Each row is a point on a tangle of strands that fork, close into loops and nearly touch. The rows are in no order.
In the rows, 128 means zero.
Points whose rows are less than 100 apart are linked; no others are. Some points are linked to none.
Luro: [178  76 167 166 127  72 172 151  75 122 108  93 197 104 184 117  81  54
  87 155 137 148 149 136 156 160 108  81 139 111 117  85 166 156 116  89
  59 142  53 118 145 119 166]
punu: [171 150 164 103 126 159 101 125 132 126 137  73  90 117 164 120 160 120
 165 107  87 107 138 141 141  88 155 168 138  98 131 142 100 120 124 157
  85  92 181 138 168 182 188]
Pazi: [167 188 172 106 104 148  79 125 150 117 149  96  60 119 143 109 142 126
 160  83  80 110 135 123 107  74 161 200 129 111 121 151 106 140 100 181
 110  97 196 137 147 178 172]
gora: [132 145 141 115 185 153 148 126 139 160 137 125  83 135 131 135 160  97
 204 151 115 111 106 144 108 114 122 128 112 105 135 166  73 145 146 143
 103 157 159 140 120 163  93]
Vigi: [116  95 107 161  89 114 119 128 185 101 123 196 209  98  83  95 113 154
  50 124 147 162 120 138 126 143  95 115 151 165 117  82 157 116 132 104
 178 170  99 113  89  59 143]
sed: [101 111  68 134  95 132 104 107 188 109 127 178 191 131  85  99 125 152
  58 114 134 153 110 144 135 148  92 118 154 171 121  90 132 126 129 112
 193 162 108 107 104  65 132]
big: [109 103  99 157 125 113 138 137 135 136 107 147 180 115 111 134 107 161
  94 144 161 135 131 138 124 132 119 121 111 139 129 114 133 106 136  97
 166 145 101 127 109  96 107]
rur: [ 83 157  88 119 175 161 157 121 160 144 133 141 117 149  87 134 136 123
 133 137 133 126 119 135 115 156 140 121  96 143 140 139  87 133 132 143
 171 148 129 120  97 111  42]
lape: [127 137 127 139  79 126  87 145 109 118 130 112 122 122 132 139 115 199
 131 115 141 117 149 118 122  94 147 158 132 138 133 133 147  88 119 117
 140  81 164 138 140 159 179]
Bego: [139 128 113 131 151 137 127 123 122 133 125  94 129 138 146 138 150 139
 149 131 130 121 130 149 138 111 127 136 122 115 140 136 109 106 154 125
 118 122 140 145 151 140 145]
fopel: [164  82 131 152 133 104 150 140  85 131 108  70 171 119 189 136 123  94
 120 151 134 124 145 152 169 144 121  93 144 103 131 104 136 127 143 100
  78 119  95 130 171 146 175]
pap: [ 85 201 109  99 112 165  96 108 158  95 180 164  50 167  93 111 139 138
 150  80 115 150  90 102 101 112 110 176 131 149 116 163 146 156 142 180
 146 133 154 114 110 112 110]
gok: [145 213 156 116  81 132  60 122 157 101 162 123  46 136 119 106 123 152
 132  58  86 123 127 103  86  96 168 204 135 137 112 162 137 164  85 197
 146  88 196 132 131 170 161]
govu: [174  58 190 162 114  61 156 170  70 128  93 152 166  80 159 143  81 126
 123 162 153 114 147 106 137 128 115  90 142 105 120  95 180 116 128  73
  76 113  75 126 137 129 167]
nop: [168 103 122 154 100 108 122 144  95 108 116  90 191 113 178 115 114  98
  88 116 134 142 162 155 165 116 113 139 164 116 124  88 155 114 125 117
  84 105  98 135 188 106 224]
munuz: [154  66 149 135 121  91 137 151  76 152 100 112 137 103 170 164 129 143
 153 168 142  92 143 118 150 136 129  82 137 100 138 120 142 104 144  79
  99 105 124 131 159 171 161]
rukif: [ 92 150 102 133 157 136 139 134 123 153 143 153  95 150 100 155 126 165
 165 149 157 108 116 105 105 130 127 124 103 140 141 166 118 114 147 117
 161 127 149 138 100 156  73]
vaka: [130 139  94 130 110 138  92 117 138 115 129 109 143 146 129 121 141 164
 117  97 136 139 135 144 133  99 119 162 140 138 134 121 129 101 136 134
 138 114 142 140 152 110 171]
zirup: [ 83 116 119 119 176 141 168 126 122 186  90 139 141 126 102 160 133 116
 136 174 150 116 147 138 133 173 168  83  91 135 146 126  86 119 102 127
 158 149 129 138 104 122  30]
zirez: [136 162 142 113 165 160 134 117 143 144 147 115  78 141 134 127 158 106
 201 131 110 118 108 141 111  94 118 154 117 106 129 160  83 138 150 156
  99 146 159 138 130 150 113]
sevut: [136 165 108 108 104 147  68 108 151 112 140 110 115 154 126 111 149 159
 119  69 109 142 137 136 126  95 131 183 153 138 135 130 128 116 121 166
 133 105 166 144 155 117 181]
Peme: [118 182 107 101 120 158  84 100 157 110 154 126  87 164 113 110 152 143
 143  75 108 142 114 127 113  94 119 185 141 137 128 143 122 130 136 174
 136 129 156 136 136 113 146]
regot: [ 77 166 110 132 103 144 114 131 115 124 169 155  76 160  96 149 116 198
 160 136 166 117 116  85 100 110 128 142 115 155 126 179 159 114 134 121
 161  97 159 134  94 167 108]
fepiv: [ 83 125  77 125 139 152 155 107 170 133 110 132 179 136  90 121 138 120
  76 131 130 138 134 155 137 163 137 112 107 155 130 105  93 123 113 129
 187 159 103 116  98  71  63]
pup: [174  66 219 150 147  59 191 155  77 119  88 149 188  82 144 120  64  76
  80 161 146 150 147 107 130 153 127  72 126 117 115  91 187 150  94  89
  65 149  50 121 107 105 121]
dol: [157  76 138 135 145 109 145 139  90 148 107  82 144 119 177 153 145 115
 146 159 130 105 137 144 163 146 130  81 138  97 138 125 121 121 150  98
  86 116 119 133 166 169 158]
Kabo: [161 123 152 116 126 143 110 136 110 131 130  75 106 118 169 137 157 139
 164 130 110 101 147 135 151 105 151 136 137  99 136 135 115 102 136 126
  94  87 168 138 171 182 186]
Dibo: [ 84 149 109 115 190 160 166 124 148 170 117 138 121 140  91 142 141 108
 143 153 133 120 131 140 121 165 160 106  90 138 143 139  73 128 116 142
 159 152 132 129  98 122  24]
sofot: [ 98 155 126 132 101 136 105 132 106 129 157 135  77 147 113 152 123 198
 169 136 155 106 130  90 105 101 139 146 118 144 134 173 146 102 129 120
 151  88 171 141 106 179 130]
Nedo: [116 217 156 120  75 139  68 119 147  89 177 138  36 147 109 110 119 159
 136  67 107 127 121  93  86  99 160 191 128 147 106 174 157 166  92 196
 145  89 191 122 115 169 148]
kal: [104 182  92 104 158 166 121 108 172 117 159 146  87 168  96 111 150 112
 148  94 108 143  94 130 109 119 109 164 121 140 127 149 102 150 154 168
 149 155 134 123 112  97  92]
momud: [124 135 124 120 194 145 154 124 137 163 122 121 110 138 123 145 151 108
 174 157 127 113 119 147 120 136 138 109 104 114 142 156  77 133 143 136
 126 151 145 143 120 150  73]
nogi: [186  76 183 161  89  85 140 173  68 130 121  92 163  94 189 127  98  94
 123 150 130 112 166 112 165 138 115  91 171 100 117  80 174 124 119  80
  48  91  76 115 173 147 222]
tob: [192  67 208 165 103  63 153 179  68 123 109 132 162  85 168 127  80 100
 118 152 142 118 156  96 146 133 110  89 162 100 115  82 192 128 119  71
  45 102  62 119 148 132 201]
Satup: [ 90 160  55  80 127 167  92  84 198  93 161 178 104 175  79 100 156 124
  98  82  88 158  74 123 131 163  94 138 154 168 123 123 116 162 142 154
 185 154 127 104 112  73  98]
dem: [148 107 162 114 106 131 110 140  90 145 133 110  85 106 149 160 150 172
 183 154 123  84 145 104 131 109 151 115 128 105 145 153 128  89 132 105
 115  78 181 139 146 206 159]
duzi: [134 175 143 109 150 162 122 113 149 132 153 120  70 146 131 115 155 104
 195 108 100 127 105 139 106  81 116 179 123 110 123 156  91 145 140 171
 101 146 156 135 129 132 124]
Zugal: [181  65 196 162 134  62 180 161  74 121  98 129 187  91 166 121  71  73
  94 159 142 140 147 117 142 152 115  78 137 112 115  90 177 149 111  83
  58 141  51 119 129 116 151]
fonol: [106 103  68 133 104 130 120 102 185 109 116 161 206 129  94  96 135 124
  49 116 122 153 118 155 141 155 100 115 148 167 120  85 114 128 120 120
 189 169  96 114 104  53 120]
Rak: [160  77 140 162 133  91 171 141  91 117  96  99 210 104 170 117  94  72
  74 150 142 153 148 153 153 147 117  97 126 115 121  93 148 140 121 101
  94 148  65 124 144 100 148]
pila: [114 160 146 127  91 135  97 137 102 124 158 119  68 135 119 147 124 196
 170 129 139  99 140  85 103  95 153 151 117 137 133 172 144 100 116 127
 146  73 188 140 114 198 143]
Par: [184  83 161 160  99  90 145 161  72 128 122  71 174 108 197 122 104  72
 112 147 128 126 159 128 170 147 107  94 167 103 119  80 166 135 125  91
  48 103  73 117 174 143 219]
Zanad: [111 109  99 144 156 121 147 131 126 151 104 124 159 128 118 145 123 143
 120 150 154 123 132 143 128 140 134 108 103 130 137 126 108 112 136 108
 161 140 114 135 116 117  83]
tuf: [119 130 109 130 181 136 150 124 133 154 118 116 125 138 123 147 144 127
 152 151 136 118 123 147 125 138 133 113 102 122 142 144  92 119 145 126
 140 140 134 141 123 137  81]
mig: [149  97 125 133 159 125 142 128 106 142 111  86 142 128 164 146 149 121
 147 152 132 113 131 152 152 132 131 104 128 103 141 132 110 118 154 112
 101 123 129 142 157 157 144]
kat: [109 141  74 127 147 147 128 112 158 126 130 125 144 155 103 121 143 141
 111 113 133 139 115 147 129 130 111 139 118 143 135 129 105 122 148 135
 169 144 122 129 119  97 104]
soni: [ 71 166  96 133 131 144 128 131 123 134 164 165  80 160  90 150 118 183
 156 142 165 116 108  90 100 126 121 133 109 155 129 175 146 122 143 119
 170 112 147 130  90 156  82]
til: [136 134 162 116  96 134 104 138  95 135 147 113  70 117 133 154 139 185
 181 143 125  86 144  91 112  96 156 134 121 117 141 169 131  93 120 116
 131  75 197 144 128 214 149]
mef: [119  77 134 146 151 102 173 133 104 152  76 118 190 103 137 146 108 109
  96 169 153 135 147 150 144 157 146  82 103 120 131 104 119 123 110 104
 136 153  91 133 123 105  82]
Dod: [112  97 108 167  99 111 129 139 160 116 114 179 198 101  95 115 104 168
  70 135 160 152 128 137 119 134 103 119 129 153 123  97 155 108 136  98
 172 156  97 117  96  75 129]
Sonid: [167 169 174 100 118 160  98 120 143 127 146  88  70 118 155 113 154 112
 179 101  80 111 132 135 121  73 153 184 132 100 122 147  94 135 114 169
  86 104 188 138 153 176 173]
Romar: [165 199 161 113  95 137  67 125 152 110 153 106  55 124 132 106 131 145
 137  68  81 113 137 115  98  87 169 207 130 124 118 154 121 149  91 182
 131  87 199 139 143 178 174]
bekid: [158  57 155 149 123  76 151 156  71 146  91 125 161  94 170 158 108 128
 136 170 150 106 142 123 148 142 126  76 133 103 131 104 154 116 136  75
  92 120  95 128 150 148 151]
Sevi: [172  86 136 157 120 103 146 144  78 128 122  54 176 119 205 127 118  65
 111 145 126 130 151 151 179 157 113  92 160 101 124  96 148 140 141 102
  60 116  83 124 177 147 201]
butom: [ 95  88 133 122 165 116 168 127 103 193  74 136 156 111 119 170 129 117
 126 183 157 113 150 137 139 175 167  68  95 130 144 116 102 119  95 117
 147 150 122 142 114 126  41]
mamiv: [137  66 170 157 135  84 181 146 105 128  80 154 207  79 126 124  83 108
  70 164 157 153 148 133 130 144 136  91 111 123 121  93 157 124 104  96
 122 157  67 124 106  83 100]
Tedi: [136  49 156 133 140  63 162 146  73 179  67 160 152  85 147 183 105 134
 134 188 160  91 135 117 131 162 141  57 114 115 141 117 146 123 117  79
 123 135 113 133 125 150 100]
Gide: [ 90 176  72  75 129 169  94  89 193  91 170 183  80 175  82  99 156 111
 117  79  85 164  72 117 119 150  95 155 150 158 121 138 120 167 147 171
 166 152 130 106 113  73  95]
nas: [ 88 176  85 111 175 167 147 117 169 130 148 148  97 157  86 123 141 112
 138 117 117 133 103 132 109 145 124 141 102 143 132 145  90 144 145 155
 164 155 128 116  97 103  55]
nogin: [115 191 126 103 146 164 118 109 163 122 162 141  65 156 116 107 150 101
 178  92 102 137  97 128  99  90 107 184 124 125 118 156 102 155 145 181
 119 154 146 124 117 110 108]
kagud: [ 86 109  80 125 116 142 151 104 177 122 105 140 202 126  90 107 136 113
  52 128 125 146 136 161 143 164 128 111 117 160 124  89  99 125 105 123
 189 168  93 111  95  56  80]
mibo: [129 151 108 125 140 147 111 117 137 124 139 107 113 150 127 128 151 149
 150 111 130 127 124 141 127 101 122 157 126 124 137 140 110 110 150 140
 129 123 149 141 138 131 140]
digub: [150  57 202 150 145  67 188 152  88 133  76 165 191  72 130 134  70 104
  83 166 159 145 146 113 124 146 137  79 118 117 119  93 175 130  97  89
  97 150  64 127 104  96 100]
fuvof: [ 95 120  90 135 154 138 158 121 147 147 106 125 173 132 103 133 129 125
  97 143 143 136 135 151 135 158 143 109 100 140 135 115  97 118 120 122
 170 152 106 124 105  92  63]
zatop: [104 189 102  95 111 159  80  98 164 104 170 147  74 171  97 105 150 144
 136  70 108 153 103 114 111 109 114 180 143 147 124 148 136 145 136 179
 146 130 154 124 126 104 132]
Nuv: [142  80 132 163 130  96 164 138 115 117  92 129 215  97 141 115  98 100
  65 146 149 157 146 155 141 136 120 110 121 122 119  94 144 122 120 105
 125 153  74 127 128  83 129]
reta: [ 76 200 110  84  89 166  86  96 166  75 191 193  37 166  86 104 141 120
 135  72 103 168  72  93 103 127 109 170 145 153 102 164 165 180 137 193
 144 138 150 102 118  99 106]
lasi: [ 98 150  57 107 133 156 107  96 184 108 146 155 135 167  88 109 150 137
  99  92 115 147  98 137 129 145 102 141 135 158 131 125 113 138 145 142
 183 151 122 115 115  79 105]
mise: [164 115 168 111 109 140 103 145 101 137 131  83  93 103 161 143 154 155
 168 138 107  88 152 116 145 106 159 125 136  98 141 143 118  96 128 118
 102  73 181 134 164 205 183]
vofat: [ 85 188  93  71 105 166  78  86 183  82 187 198  50 173  86  96 152 109
 128  69  82 174  65 101 113 139  97 164 158 154 111 148 149 180 143 186
 154 151 141 104 119  79 104]

A fork is a point with three links, a tip a point with one. Leave the first point through the second and follow the links. Name the first fork or tip that comes.
pila / til => Nedo
Par / nogi => dol
nas / rur => butom
nogin / duzi => Zanad
Sonid / punu => rukif

A tip is a point with one link. Name the tips that can be reached along the links from each point below, in the order of the rows.
nogin => butom
soni => rukif, Nedo
fopel => kat

Name the points in between on the shortest way along the links from the first point to the second, in order.
tuf / sed => Zanad > big > Dod > Vigi
nogi / zatop => Par > Sevi > fopel > dol > mig > Bego > mibo > vaka > sevut > Peme
Romar / regot => Pazi > Sonid > punu > Kabo > mise > dem > til > pila > sofot
momud / fepiv => tuf > Zanad > fuvof
